Each row is a point on a landscape with many valleys, with its height.
A ball rolls from a point to the lowest of its 2 nearest points, and stops where none of them is lower. Distance is the straight distance between rows; heights are no part of it.
Z_371 h=6.97: [117 103 134 137  91 148 143 146 131  93 108 148  98 165  87 114 100 126
 128 117 120 103 166 140 134 142 126 100 149 146 187 116 120 177  82 130
 158 136 117 111 140 127 132 119]
Z_309 h=6.50: [ 67 122 137  93 131 171 164 162 118  49 134 115  86 184 138 158  93 137
 196 112 129 120 171 124 197 165 151 131  84 105 148 127 112  91 127 169
 168 176  73 102  88 159 124  74]
Z_101 h=5.48: [146 116  96 162 138 136 161 145 140 154 135 124 139 107 106 113 172 115
 109 133 156 147 131 122 124 102 111 174 150 133  98 133 118 137 144  98
  82 131 141 137 140 129 151 124]
Z_564 h=4.20: [108 153 182 107 118 132 171 113  84 153 104 123 118 121  74 108 119 115
  81 136 102  78 107 119 104 115 116 141  79 125 142  94 126 136 117 121
 125  59 154 131 137 138 151 158]
Z_481 h=6.27: [193  95 143 150 108 105 102  63 122 199 145 161 101  49 135 105 163 119
 159 148 124 123 145 126  83  81 131 205 158 178 149 125 140 144 133 118
  98 159 196 143 169 130  76 186]
Z_483 h=3.94: [109 149  80 152 133  86 114 178 117 143 112 143 139  79  64  77 128 179
  84  90 198 141  89 137 138 129 131 183 153 164 127 129 105 120 164 101
 160 117 121 149 132 120  90 112]
Z_283 h=7.85: [117 122 153 106 137 121  93 102 147 144 114  89 101 150 215 141 133 136
 131 124 154 164 112 135 118 125  79 152 154 172 112  82 192  99 152  80
  91 125 180 156  78 154 102 153]
Z_49 h=4.47: [126 174 174 147 134  78  96 158  93 149  68 112 140  71  95  84  98 162
  77  75 153 153 100 151 118 134 112 154 144 194 145 105 127 119 130 100
 146  77 151 138 152 142  37 149]
Z_853 h=2.93: [ 99 126  81 100 137 124 176 150 160 121 130 141 142 134 179 140 133 132
 102  89 168 169 140 187 146 136 141 120  99 107 131 125 135 147 124 145
  55 107  91 137 116 115 183 101]
Z_357 h=5.00: [110 155 226  97 137 127 159 143  91  88  80  74 141 147 127 156  96  78
  87 152  85  20  73 121 150 126 127 121 136  97  80 124 127 146 110 116
 175 135 139 107 168 117 142 145]
Z_522 h=6.44: [ 78 119  99 115 103 174 151 149 127  88 129 104  92 165 157 149 112 125
 225  92 132 154 176 126 162 158 121 144 101 138 152 141 156  96 143 180
 130 129 111 106  89 140  92 123]
Z_18 h=5.90: [129 118 119 166 136 147 118 163 110 112 124 101 115 130 119 108 144 116
 168 127 155 113 138  85 109 118 132 191 188 163 105 138 152 119 117  89
 138 189 171 114 132 150  98 125]
Z_552 h=2.56: [151 147 171 102 150 105 108 142 137 124 110 156 150 127 166 119 132 126
  36 135 149 127  98 139 122 111 152  69 144 133 134  89 126 123 113  93
 118 123 128 113 141 114 147 119]
Z_909 h=3.09: [ 95  92 136  77 115 151 125 120 187  90 106 157 170 178 204 147  88 149
  80 126 121 178 159 178 146 132 105  81 133  95 123  84 134 167 127 151
 107 115 104 140 121 128 164  97]
Z_190 h=5.40: [157 134 208  97 146 119 102  62 122 170 162 121 121 139 173 165 106  89
 112 136 100 152 103 111 109  89 108 103 113 115 113  78 131 106 153 132
 113 142 132 112 154 128 147 152]
Z_411 h=3.10: [119 109  62 132 105  90 138 127  83 127 134 133 137 107  80 149 111 157
 149 103 154 131 126 105 136 117 118 130 138 139 130 124  92 164 147 135
 138 162  63 137 191 113 133 115]
Z_689 h=4.46: [ 89  91  57 116 129 180 174 136 169 105 128 111 127 150 117 141 168 120
 221 140 100  90 149  89 149 141 173 136  72 103 123 204 109 185  99 195
 144 121 120 137 127 127 160 124]
Z_867 h=4.88: [141 143 104 178 119 125 110 122 104 141 116 112 133  60  69 105 163 148
 144 144 111  91  97  90  81 125 132 163 147 154 107 156 123 132 117 130
 166  78 197 137 161 122  90 169]
Z_188 h=5.82: [140 165 162 120 137 127 139 118  92 144 168 129 106 147  87 120  96  91
 119 143 104  97 111 105 131  99 138 117  81 106 145 121 123  79 160 109
 144 145 125  89 123 141 144 130]
Z_162 h=4.25: [143 129 132  88 141  95  86 120 150 148 167 209 155 151 151  99 128 119
  72 136 136 176 116 178  86 127 143  64  84  85 139 131 140 119  75 159
  64  95  98 166  99  87 176 105]
Z_226 h=3.32: [ 98 128 101 153 120 121 143 173  81  76  82  98 148 141  54 113  98 147
 126 102 131  80 129 110 120 160 124 146 129 128 105 165 117 156 121  88
 141 129 127 123 145 138  97 125]
Z_8 h=2.35: [106 144 136 153 126 163 127 162  89  94  76  61 132 149  65 128 113 132
 175  95 105 114 148  72 121 164 127 149 121 164 107 191 124 132 126 119
 164 118 149 110 126 171  48 115]
Z_335 h=3.80: [113 126  80 121 158 120 161 175 162  79 128 145 120 127 102  79 155 118
 131 156 137 135 159 142 159 131 156 151  87  93 139 150 133  91 117  92
  89  99 109 114  80 122 204 104]
Z_85 h=5.72: [132 121 112 151 130 123 140 183 116 123 144 131 148 100  96  90 167  99
 115 149 186 104 107  97 114  77 119 205 189 147 100 121 116 125 126  82
 120 180 152 145 156 114 143 121]
Z_288 h=6.31: [138 101  70 133 133 135  98 108 151 145 140 160 153 135 176 129 125 145
 169 110  97 146 147 170 128 184 125  71  93  74 144 168 146 124 130 167
 117 122  96 144 106 104 122 154]
Z_405 h=2.55: [134 126 100 103 112 101 142 119  81 159 124 150 143  97 132 140 104 151
  83  93 154 175 129 160 129 121 116 102 136 140 148 104 117 138 125 148
  86 125  75 141 180 120 136 101]
Z_951 h=2.14: [138  90  57 128 126 110 152 121 152 147 154 170 136 119 145 120 145 107
 143 136 142 172 156 172 130 122 132 136 101  94 138 142 140 147 110 156
  59 116  99 152 131  97 194 116]
Z_793 h=7.55: [112 142 172 125 155 125 122 142 167 127 121  63  92 154 161 161 148 133
 119 126 134 143 109 114 191 139 123 119 135 137 103 109 126  75 183  96
 185 143 133 105  62 148  91 116]
Z_129 h=3.95: [101 145 142 125 137 158 150 166 117  53 151 100 159 176  91 158 102 123
 155 139 102  85 145  76 137 127 167  95 119  86 100 171  81 160 114 142
 173 206  61  97 133 148 139  92]
Z_397 h=6.53: [ 90 108  84 120  92 113 159 112 122 141 154 173 120 144  66 119 114 146
 109  94 148 122 117 157 102 127 110 122  78 124 149 120 114 180 111 161
  90  85  98 169 126  97 151 142]
Z_30 h=1.11: [144 144 184 138 148 128 110 107 103  97 153 111 116 163 166 158  91  93
 178 149 106  69 126  71 109  98 169 103 135 119 128 108 139 127 117 120
 180 199 124  80 157 146 136 149]
Z_69 h=3.92: [106 116  71 130 136 168 176 159 123  83 105  82 144 157 100 150 156 102
 193 159 121  81 145  68 133 128 180 167 129 124  91 207 121 175 106 144
 142 147 122 112 145 140 165  97]
Z_744 h=2.30: [106 168  97 112 140  84 120 154 131 154 128 107 172  53 106 139 160 183
  61 117 156 140  76 142 157 149 151  84 135 117 103 161  64 124 147 129
 176 102  94 145 163  93 124 105]
Z_792 h=4.43: [115 115 145 123 131 150 153 166 136  58 115  96 160 156 119 145  99 122
 105 128 111 137 160 120 167 125 112 114 164 101  87 129  98 152 140 106
 129 194  74  98 156 141 148  93]
Z_944 h=0.89: [118 184 193  96 146  76 132 124 113 180  98 106 132  82 162 152 123 145
  47  93 151 132  59 140 118 112 166 102 117 167 137 102 114 125 124 143
 162  76 138 105 168 119 106 143]
Z_680 h=3.24: [147 113  98 116 130 180 126 113 137  95 127 113 160 152 134 124 157  97
 183 186  71  93 165  61 117 103 157 112 138 103  92 187 135 170 104 158
 156 142 147 119 153 137 177 104]
Z_965 h=1.67: [119 177 132 132 141  64 107 152 105 170 105 106 153  46 123 130 141 168
  64 118 168 121  45 131 144 117 168 122 159 157 116 115  89 123 143 138
 200  94 146 135 184 100  93 134]
Z_249 h=7.30: [109 121 194 107 131 119  97 154 152  77 110 109 123 141 158 158 108 158
 106 125 127 118 155 141 166 156 140  66 169 113 150  95  91 116 134  85
 196 171  97  87 121 121  98 107]
Z_618 h=8.25: [ 83 152 133  84 131 150 153 149 184 136 106 104 131 133 188 145 168 152
  90  87 145 155 124 163 154 165 122 116 110 131 116 123 138  95 170 139
 124  63 125 122  48 115 105 115]
Z_116 h=6.30: [136 136  92 158 153 136  75 134 142 136 129 125 164 104 163 114 152 159
 127 115 117 151 105 130 105 161 113 119 133 109  93 150 148  81 163 122
 125  95 175 133 100 128  81 157]
Z_524 h=5.64: [186 114  77 191 152 134 125 135 166 121 157 156 179 143  57  83 141 105
 161 154  91 126 142 104  97 145 140 126 117 102 111 229 105 180  94 123
  86 170  72 140 135 127 182 121]
Z_473 h=5.12: [151 136  65 172 136 150 164 143 127 147 138  98 150 109  93 130 173 112
 163 172 135 114 130  89 125 108 141 200 125 116  92 196 107 121 169 100
 100 131 158 128 137 146 150 134]
Z_434 h=6.54: [155  95  87 142 126 158 104  90 140 137 145 167 120 155 136 114 126 130
 200 117  86 120 165 123 102 155 144  85 103 110 168 168 153 143 105 168
 139 139 122 123 112 129 122 147]
Z_757 h=3.50: [ 94 109  84 129 117 121 150 139 108 106 157 111 139 147  93 162 114 144
 174 108 125 105 133 103 142 130 149  94  95  96 121 155  82 174 122 161
 158 172  69 127 158 125 134 121]
Z_941 h=4.39: [169 121 182 138 106 161 124  76 145  90 118 128 109 191 137 110  86  83
 143 193  72 117 171 107 103  79  97 155 174 148 133 103 183 158 108  85
 111 166 158 126 131 174 182 147]
Z_186 h=3.88: [143 144 157 161 113 162 122 106 103 144 120 126  86 154  79 111  98 118
 183  98  83 118 151 100 105 153 118 125 101 164 185 145 138 124 117 143
 154 106 146 102 113 166  78 152]
Z_77 h=6.05: [122 124 145 160 137 102  78 173  88 128 103  97 123  97 120 115 130 130
 183 103 168  89 101  84 111 117 148 189 203 178 114 129 140 135  92 126
 209 180 179 126 168 118  41 129]
Z_421 h=5.83: [ 92 106 154 135 105 158 125 134 164 121  90  74  93 179 180 157 143 129
 184  98 115 111 142 132 149 166  80 133 126 163 124 111 160 147 137 125
 147 113 165 137  65 138  58 153]
Z_631 h=6.36: [103 152 153 112 128 130 151 131 114  97 187 141  79 149 114 153 100 145
 137 111 142 122 140 141 192 136 146  85  77  99 162 101  91  76 144 146
 169 169  70 105  89 141 133  92]
Z_151 h=2.82: [124 130 127 147 137 116 140 126 101 115 177  87 129 137 171 200 149 120
 175 148 146 115 132  89 145  83 154 127 122  78  65 117 112 123 150 122
 140 196 125 124 137 138 132 126]
Z_791 h=8.04: [108 110 132 101 138 148 119 107 205 122 109 107 132 167 225 159 163 140
 105 129 148 134 111 133 130 155  85 125 137 142 116  87 163 118 157 110
 103  73 156 144  41 122 133 125]
Z_218 h=5.25: [173  96 125 127 116 157 138  48 160 152 115 176 158 149 172 120 135 119
 140 192  70 120 165 155  92 135 112 136  87  61 101 119 152 170 127 154
  82  69 164 177  94 146 190 134]
Z_857 h=1.69: [159 171 155 139 162 153 106 122  96 102 135 113 143 136 135 129 115  94
 178 146 106  61 126  43  86 102 192 107 183 151 124 165 145 154 101 121
 181 197 107  78 175 152 121 130]
Z_56 h=5.87: [134  86  88 117 124 155 127  91 171 126 113 159 171 145 199 136 143 136
 132 137  91 130 142 161 115 142 111  98  93  78  94 134 153 177 128 164
  81  82 153 167 108 117 156 150]
Z_561 h=7.64: [152 154 164 152 166 117  97 137 141 153 136  94 115 105 147 123 133 138
 111 114 139 168 102 113 167 119 119 138 172 149 116 105 124  73 178  95
 170 182 130 105 118 152  88 123]
Z_99 h=2.37: [156  74 133 111 129 172  89  70 168  92 121 123 143 153 174 139 150 121
 174 166  58 112 152  64 103 111 115 104 157 123  92 134 147 157 126 148
 154 128 175 123 140 126 133 137]
Z_300 h=4.77: [146 130  80 124 130 108 126 161 124 165 133 193 152  61 116  79 170 156
  80 130 205 187 109 160  93 114 132 185 149 157 153 121 130 100 112 139
  59 107 119 178 125 125 143 107]
Z_158 h=5.10: [111 124 159  96 121 118 100 107 129 145 152 132 119 123 187 162 135 137
 109 100 143 179 121 139 118 108 110  94 142 139 125  68 142  97 133 155
 120 122 124 123 120 109  94 143]
Z_887 h=6.79: [107 101 110 134  86 122 126 116 131 118 129 195 137 132 100 116  94 157
  92 105 128 132 144 193  82 134 114  88 108 127 165 105 136 196  80 167
  76  97 122 163 134 105 109 168]
Z_576 h=3.18: [126 136 192  80 120 139 132  86 120 177 113 128 111 123 156 125 150 106
  93 169  98 109 119 121  97 104 116 127 102 117 148  84 148 106 118 131
 126  48 186 129 121 131 157 162]
Z_2 h=2.34: [ 79 118 119  61 116 116 152 152 123 103 100 138 163 136 190 146 115 155
  68 103 155 163 146 174 140 123 136  82 122 100 114  99 129 162 106 156
  95 115  95 140 145 114 154  86]
Z_112 h=7.73: [130 157 175 133 158 103  70 131 124 170 118  87 119 102 188 106 123 141
 108 108 153 175  85 133 128 106 106 167 169 182 106  85 173  82 157  87
 132 157 185 138 122 159  75 155]
Z_664 h=2.39: [154 127 112 149 162 130 123 115 147 125 180 120 131 147 189 168 131 112
 158 141 161 171 133 117 153 108 130 135 131  93  87 118 124  86 180  99
  89 192 120 120 115 146 158 109]
Z_138 h=6.14: [145  98 126 152 118 102  81 135 105 160 111 144 113  65 158 103 157 131
 166 135 165 109 116 111 102  83 141 181 177 189 149  99 153 128 108 133
 153 155 202 143 170 117  55 177]
Z_149 h=3.93: [ 93 160 159  75 123 127 177 138  72 125  93 103 142 124  73 121 113 121
  61 125 103  62  98 116 150 122 126 113  78 108 111 124 107 127 138 119
 146  85 121 127 146 124 162 105]
Z_7 h=2.21: [109 160 110 124  94 110 156 117  59 119 143 139  57 128  75 128  70 129
 128  95 157 137 138 160 158 132 103 131 108 168 181 114 139  98 137 127
 119 117 119 127 122 135 126 108]
Z_29 h=3.54: [115 154  53 148 117  81 126 142  87 163 147 141 112  84  43  84 121 160
 132 120 177 158 108 107 117 112 125 219 130 163 140 139 127  88 182 116
 129 104 118 138 122 128 120 109]
Z_45 h=2.99: [130 155  84 127 113 101 146 105  72 154 171 152  98  93  56 113  91 134
  94 117 174 175 117 143 121 116 104 188 128 174 147 129 127  92 160 107
  60 119 107 139 134 132 162  89]
Z_445 h=3.26: [111 128 119 145 125 121 153 126 103 160 132  61 109 124 143 179 147 118
 151 115 145 110 106 102 148 102 128 146 121 130  76 135 125 142 166 122
 149 152 162 134 144 134  92 144]
Z_837 h=3.07: [143 114  95 119 153 107 133 142 209  85 149 187 135 154 130  74 132  99
 119 172 131 183 166 177 152 134 137 125  99  87 154 135 142 121  93 127
  63  98  96 142  89 108 242  97]
Z_228 h=5.23: [162 117 189 165 107 130 111 103 148 124  94 155  82 124 133 121 108 130
 105 127 128 155 142 181 111 143  98 119 165 199 189  66 150 144  81 119
 102 110 151 130 127 142  95 183]
Z_126 h=3.21: [125 131 112 147 115 165 111 135 115 128 110 107 147 124  69 129 124 153
 169 102  77 121 143  86 108 168 133  99 111 138 152 193  98 139 125 152
 179  97 127 106 143 141  73 133]
Z_876 h=5.69: [126 111  99 114 130 132 162 129 163 183 145 160 139 145 104 114 135 122
 118 124 104 127 121 177 163 179 127 100  40  58 147 172  91 148 117 175
 111 102  60 167 110 107 181 111]
Z_492 h=0.41: [134 131 175 135 141  95  88 110 103 129 128 107  90 139 195 149  96 103
 173 141 139  94 116 115 116 103 148 129 151 158 150  84 172 105 114  96
 163 175 173  91 151 138 107 168]
Z_684 h=7.02: [ 97 116 161  99  99 147 118 124 163 105 125 191 133 167 157 122 104 145
  68 116 134 128 127 186  84 127 117  77 112 126 156  73 147 166  82 156
  81  86 148 150  96 114 113 159]
Z_546 h=4.45: [111 164  77  93 101  75 118 168 109 158 115 192 134  76  95 101 135 195
  63  88 237 190  75 162 110 117 144 164 148 208 170 119 117 112 137 160
 105 100  73 177 139 106 102  95]
Z_743 h=4.66: [134 130  85 145 152 122 141 172 131  81 114 154 189  93  80  68 110 154
  69 109 151 157 131 158 136 141 114 146 132 124 110 151 103 133 131  80
  53 149  85 132 146 138 168  97]
Z_701 h=4.34: [ 97 134  67 123 155 108 144 187 115 100  93 107 130  95 122  99 162 147
 133 124 154 123 140 133 171 152 157 153 115 116 121 156 141  79 143  95
 142  99 129 114 103 122 132 104]
Z_848 h=5.20: [122 111 113 117 148 165 150 136 188 137 162 144 130 174 142 145 147 122
 179 143  95 117 132 127 180 159 142  87  56  54 145 164  81 124 133 180
 154 154  74 134 100 127 169 115]
Z_537 h=1.99: [130 158 197 112 142 116 119  98 138 174  90 115 135  93 176 147 142 123
  73 130 108 107  71 141 111 142 135  96 108 153 138 107 130 121 116 148
 153  39 180 112 147 119 121 178]
Z_534 h=3.11: [102 141  65 108 141  90 145 153 136 134 125 115 164  87  66 114 158 155
  90 130 131 130  96 125 162 154 138 103  90  99 120 189  80 126 133 124
 147  86  82 146 135  97 164 114]
Z_735 h=8.55: [123 126  93 126  89 130 169 112 114 186 119 134  94 112 138 133 162 123
 158 117 139 136 155 154 131 134 117 144 108 132 168 119 158 112 147 164
 125  64 137 144  92 111 115 147]
Z_191 h=6.00: [113 145 217 123 132 132 143 147 139 112 135  79  96 163  95 123 133  81
  81 127 116 107  98 110 141  98 109 134 151 154  96  98 136 120 127  76
 145 155 141 103 112 125 124 151]
Z_219 h=4.19: [113 162 120 140 116  65  92 173  94 159  85 155 133  74  95  91 104 183
  75  84 214 149  72 150 118 110 135 175 158 208 157  94 118 132 141 133
 148  97 128 174 164 119  48 138]
Z_254 h=2.95: [175 156 151 163 144 133 129 131 109 140 117  91 156  87 129 126 139  95
 119 149  98  82  87  89 123 105 121 138 180 144  90 149 120 134 143  95
 151 164 154 116 193 132 120 165]
Z_205 h=4.79: [155 113 143  80 128 120  83  85 137 177 170 183 133 132 190 144 140 116
  98 134 126 191 115 150  84 117 123 100 130 118 136  95 155  84 125 171
  82  96 111 139 109  86 132 122]
Z_663 h=1.14: [132 144 175 119 111 119 119  89  83 118 160 142  52 140 164 158  62 106
 158 123 131 131 137 150 149 111 120  98 127 155 193  69 148  99 108 147
 151 165 133 106 150 137 131 144]
Z_952 h=5.86: [186 115 112 146 143 146  96  92 130 174 124 158 156  91 146 112 163 136
 122 161  92 167 137 134  72 161 110 141 133  97 111 138 149  83 140 122
  86  71 150 146 108 134 128 140]
Z_501 h=6.12: [109 107  60 117 119  82 151 116 130 157 153 161 144 141  62 117  93 133
 133 122 125 135 116 150 149 157 117 113  41  83 148 174  95 172 115 163
  84 124  33 172 140 109 204 111]
Z_752 h=5.22: [155 183 134 203 155  94 107 132 122 181 131 113 136  65  77  83 137 142
  95 139 130 111  65 118  92 106 148 183 147 150 114 140 127 116 153 114
 159  93 199 121 141 132  92 177]
Z_555 h=6.06: [175 151 144 140 135 108 127 107 107 161 228 148 120 145  77 141 120  69
 152 162 113 128 128 102 125  84 150 117 105  87 131 142  95  93 150 131
 132 178  81 103 132 110 177  99]
Z_47 h=5.15: [167 113  64 192 151 127 134 148 150 107 116 159 190  97  69  71 138 145
 120 138 119 146 144 144 107 166 115 143 130  95 119 178 106 153 102  99
  67 137  92 147 130 147 168 135]
Z_274 h=6.17: [ 95 111 126 110 121 171 152 128 133 108  95  84  98 170 169 145 128 118
 171 112 113 155 162 131 152 152  88 160 101 134 127 117 170  96 162 132
 100 103 148 128  79 165 109 138]
Z_395 h=1.77: [121 168 161  75 129  90 143 130 103 168  94 137 121  99 138 134 125 162
  50  86 155 145 110 164 140 129 152  82 114 156 164 102 119 107 132 126
 142  89  94 117 135 122 111  97]
Z_58 h=3.15: [153  77 129 108 121 160 106  76 176  98 118 165 146 173 185 136  87 134
 107 143 101 200 164 152 131 133  81 110 158 119 129  89 158 128 141 140
  88 109 115 137 113 136 165 110]
Z_12 h=5.61: [139 131 218 139 131 150 129 108 180 136 112 122  96 166 125 130 108 116
  70 107 109 127 117 158 135 150  92 100 134 163 158  89 123 138 124  85
 127 117 137 112  98 143 120 157]
Z_442 h=6.23: [132 149 122 126 131 102 127 110 102 122 226 166  96 129  65 140  86 121
 126 121 134 152 123 148 161 131 135  89  82  99 158 134  87  84 130 151
 126 170  50 111 109 111 170  83]
Z_143 h=1.40: [153  61 118 127 126 157  77  91 184 118 132 138 133 129 181 137 167 142
 163 129  96 161 149  99 107 131  93 119 174 146 115 113 148 127 139 149
 129 125 154 126 113 105  90 152]
Z_125 h=4.71: [123 137  54 145 169 142 157 193 148  96 108  83 143  90 116 114 179 129
 170 157 135 128 121  98 169 146 169 199 127 117 101 195 116  85 151  97
 135 122 142 104 124 139 159 104]
Z_24 h=1.80: [166 109  94 168 126 146 113  86 139 162 186 144  82 133 159 144 134 105
 183 132 151 167 152 135 123 113 115 173 147 141 131 144 150 101 160 118
  81 189 155 122 117 142 125 132]
Z_945 h=5.54: [152 177 128 156 152 100 117 132 118 164 171 136 131 109  73  87 137 111
  90 149 125 106  90 108 103  97 154 145 115 115 127 143 134  83 156  83
 138 114 161  98 110 123 131 141]
Z_241 h=1.63: [137 138  99 148 103 100 116 113  81 129 171 164  71 113 122 138  84 131
 159 104 167 144 133 156 138 118 134 101 143 161 189 105 139 110 111 147
 136 160 116 118 150 112 113 130]
Z_589 h=5.55: [ 69 111 151 126 112 117 100 172 136  99  99  91 114 162 175 165 132 131
 155  88 149  88 124 149 136 165 115 122 149 130 105 109 154 137 119 126
 169 118 174 120  83 100  40 139]
Z_21 h=5.24: [177 144 119 132 138 119 137 116 113 173 124 176 152  76 111  87 163 141
  75 156 146 187 142 156  67 136 129 170 134 116 128 122 131  86 111 112
  41  79 124 155 106 142 167  94]
Z_994 h=3.73: [191 120 160 150 129 146 127 119 134 111  93 134 157 129 144 101 139 100
 109 184  92 111 147 108 107  91 102 142 191 131 108 105 153 153 116  81
 107 148 157 133 160 144 161 150]
Z_665 h=2.31: [125  65 118 119 130 171 117 128 188  83 122 118 133 150 176 146 128 134
 155 128 105 196 174 115 152 137  95 132 178 132 120 107 124 132 137 139
 116 145 101 104 129 124 132 111]
Z_834 h=4.09: [113 151 127 136 133 119 151 150  79  88  98 125 150 123  67  99  80 145
  59  88 151 110 119 143 119 134 112 137 125 139 104 128 127 142 136  68
  80 132 117 127 144 148 123 119]
Z_843 h=4.85: [103 114 106 112 133 211 147 129 160 123 120 109 126 181 165 167 158 135
 220 144  95  81 132  85 162 163 155 101  72 106 133 178  98 139 134 202
 178 142 137 129 108 154 121 115]
Z_318 h=6.77: [140  84 117 136  84 174 147  90 141 123 120 178 102 165 130 111 113 124
 168 141  78 110 186 142 118 125 115 119 115 120 174 106 159 177  91 172
 132 120 141 134 116 149 151 135]
Z_341 h=4.41: [160 133 144 165 117 135 132  79 100 171 130 120 105 101  70 117 137 117
 175 138  81  99 136  83  71 115 137 160 111 157 155 144 136 137 115 135
 150  96 171 107 145 147  97 180]
Z_248 h=5.97: [136 113  54 145 147 144 115 113 141 121 171 147 139 136  81 104 142 118
 199 130 126 121 159  72  93 119 187 107 129 135 136 209 123 189  74 156
 125 188  78 122 145 136 162 109]
Z_820 h=4.87: [140 131 149 180 113 120 120 142 118 122  87 140 129  94  90  99 121 157
 106 104 137 141 139 153  92 151 102 138 165 173 155  96 126 142  99  99
 114 103 151 140 131 147  66 169]
Z_93 h=7.42: [124 133 207 115 146 152 115 120 165 102 131  84 126 174 161 179 110 140
 116 127 100 108 114 107 168 150 117  75 122 101 112 106  89 106 171 104
 185 163 111  98 101 148 104 133]
Z_384 h=2.66: [102 148 109  88 131 126 164 143 126 115 146 116 180 135  74 117 139 110
  98 154  99  98 106 106 159 118 123  90  64  66  91 162  77 148 133 151
 135  98  91 145 148 100 204 103]
Z_74 h=8.40: [115 161 133 113 100 131 150 136 143 181  84 107 123 115 179 145 162 144
 120  92 135 132 130 168 161 169 119  97 114 142 157 120 143 115 157 154
 160  46 137 144  85 112  80 139]
Z_124 h=7.38: [ 95 107 179 140 112 112 121 174 124  89 125  88 118 133 133 184 116 155
 140 103 152 117 155 130 151 147 141 108 192 128 127 106  81 156 106 109
 195 204  88 104 152 119  71 109]
Z_456 h=4.91: [153 136 151 135 127 164 149 127 124  58 135 118 121 181 112 114  74  82
 112 155  95 149 160 117 154 101  89 143 164 134 103 129 153 127 139  91
  90 194 115 106 139 163 181  98]
Z_598 h=3.17: [134 123 144 103 147 126 122 124 145 130 142 158 141 165 164 122 122 123
 102 137 116 106 119 146 144 131 137  58  97  74 141  98 118 128 122 126
 142 126 120 128 117 113 175 126]
Z_306 h=3.74: [ 94 137 175 139 121 100 114 138  88 136  96  21  99 115 135 195 142 110
 171 120 128  78  80 105 161 138 137 156 155 146  64 145 137 139 120 136
 203 138 193 133 149 120  56 138]
Z_80 h=4.18: [166 121 175  98 100 140 142  57 123 195 138 148 120 134 134 127 142  87
 114 192  85 115 165 131  85  89 111 155 105  96 139 105 136 137 127 123
  81  84 170 143 130 140 186 141]
Z_25 h=7.16: [ 75 104 175  82 108 133 139 178 139  57  92 130 113 164 101 123  97 138
  92 128 121  85 171 161 172 162 141  98 144 110 156 115 105 141 100 104
 182 152  95  95 112 106 123  76]
Z_825 h=3.69: [113 134 144  82 128 119 105 122 160  80 190 204 121 181 147 103  89 115
  96 145 142 158 137 180 149 117 125  57  92  82 152  88 129 112  98 157
 104 137 104 148  92 101 204  90]
Z_830 h=8.68: [120  87  67 122  92 138 169 121 108 150 109 105 103  97 141 135 177 123
 199 139 133 129 185 109 126 107 130 193 138 146 137 146 149 143 130 142
 110 107 156 137 143 122 127 136]
Z_745 h=4.36: [ 89 141 184 117 129 125 153 157  86  87  94  50 135 146 112 198 122 108
 120 130 113  44  86 116 166 155 133 126 140  86  51 151 114 138 121 125
 181 154 144 121 148 116 100 109]
Z_83 h=6.46: [204  91 156 173 114 128 113  67 158 166 138 182  97  95 136 114 166 114
 132 169 133 146 158 152  70 102 110 175 170 163 142  89 149 142 104 103
  61 144 180 155 117 134 121 169]
Z_66 h=5.33: [ 99 110 158 111 117 103  72 160 122 122  95 102 135 113 202 155 131 152
 129 100 153 141 119 146 132 137 111 109 181 157 118  78 146 118 116 132
 155 132 157 133 139 102  27 154]
Z_626 h=2.28: [150 179 112 163 146 137 122 145  93 112 141  96 158 105  99 128 139 110
 160 156 113  49  84  54 102 110 173 130 168 137  95 204 121 137 124 116
 180 178 136 109 177 131 115 135]
Z_928 h=0.90: [177  87 101 143 117 135 116  66 134 175 192 174 106 136 148 137 140  84
 158 152 126 154 162 159  97 106 125 159 111 101 116 142 145 130 143 128
  50 146 145 143 121 108 154 125]

For each start below, name the point where the ball stops.
Z_191 -> Z_492
Z_941 -> Z_492
Z_74 -> Z_249
Z_66 -> Z_944
Z_300 -> Z_492
Z_745 -> Z_928
Z_792 -> Z_944
Z_309 -> Z_8
Z_876 -> Z_143

Call two points neighbours if one is among the 2 nearest of the other. Go from one point of each pair to the other, from neighbour to neighbour, staying as low as possible. Name the highest point that can't be avoided.
Z_492 / Z_944 -> Z_456
Z_2 / Z_143 -> Z_58
Z_384 / Z_944 -> Z_534
Z_2 / Z_928 -> Z_853
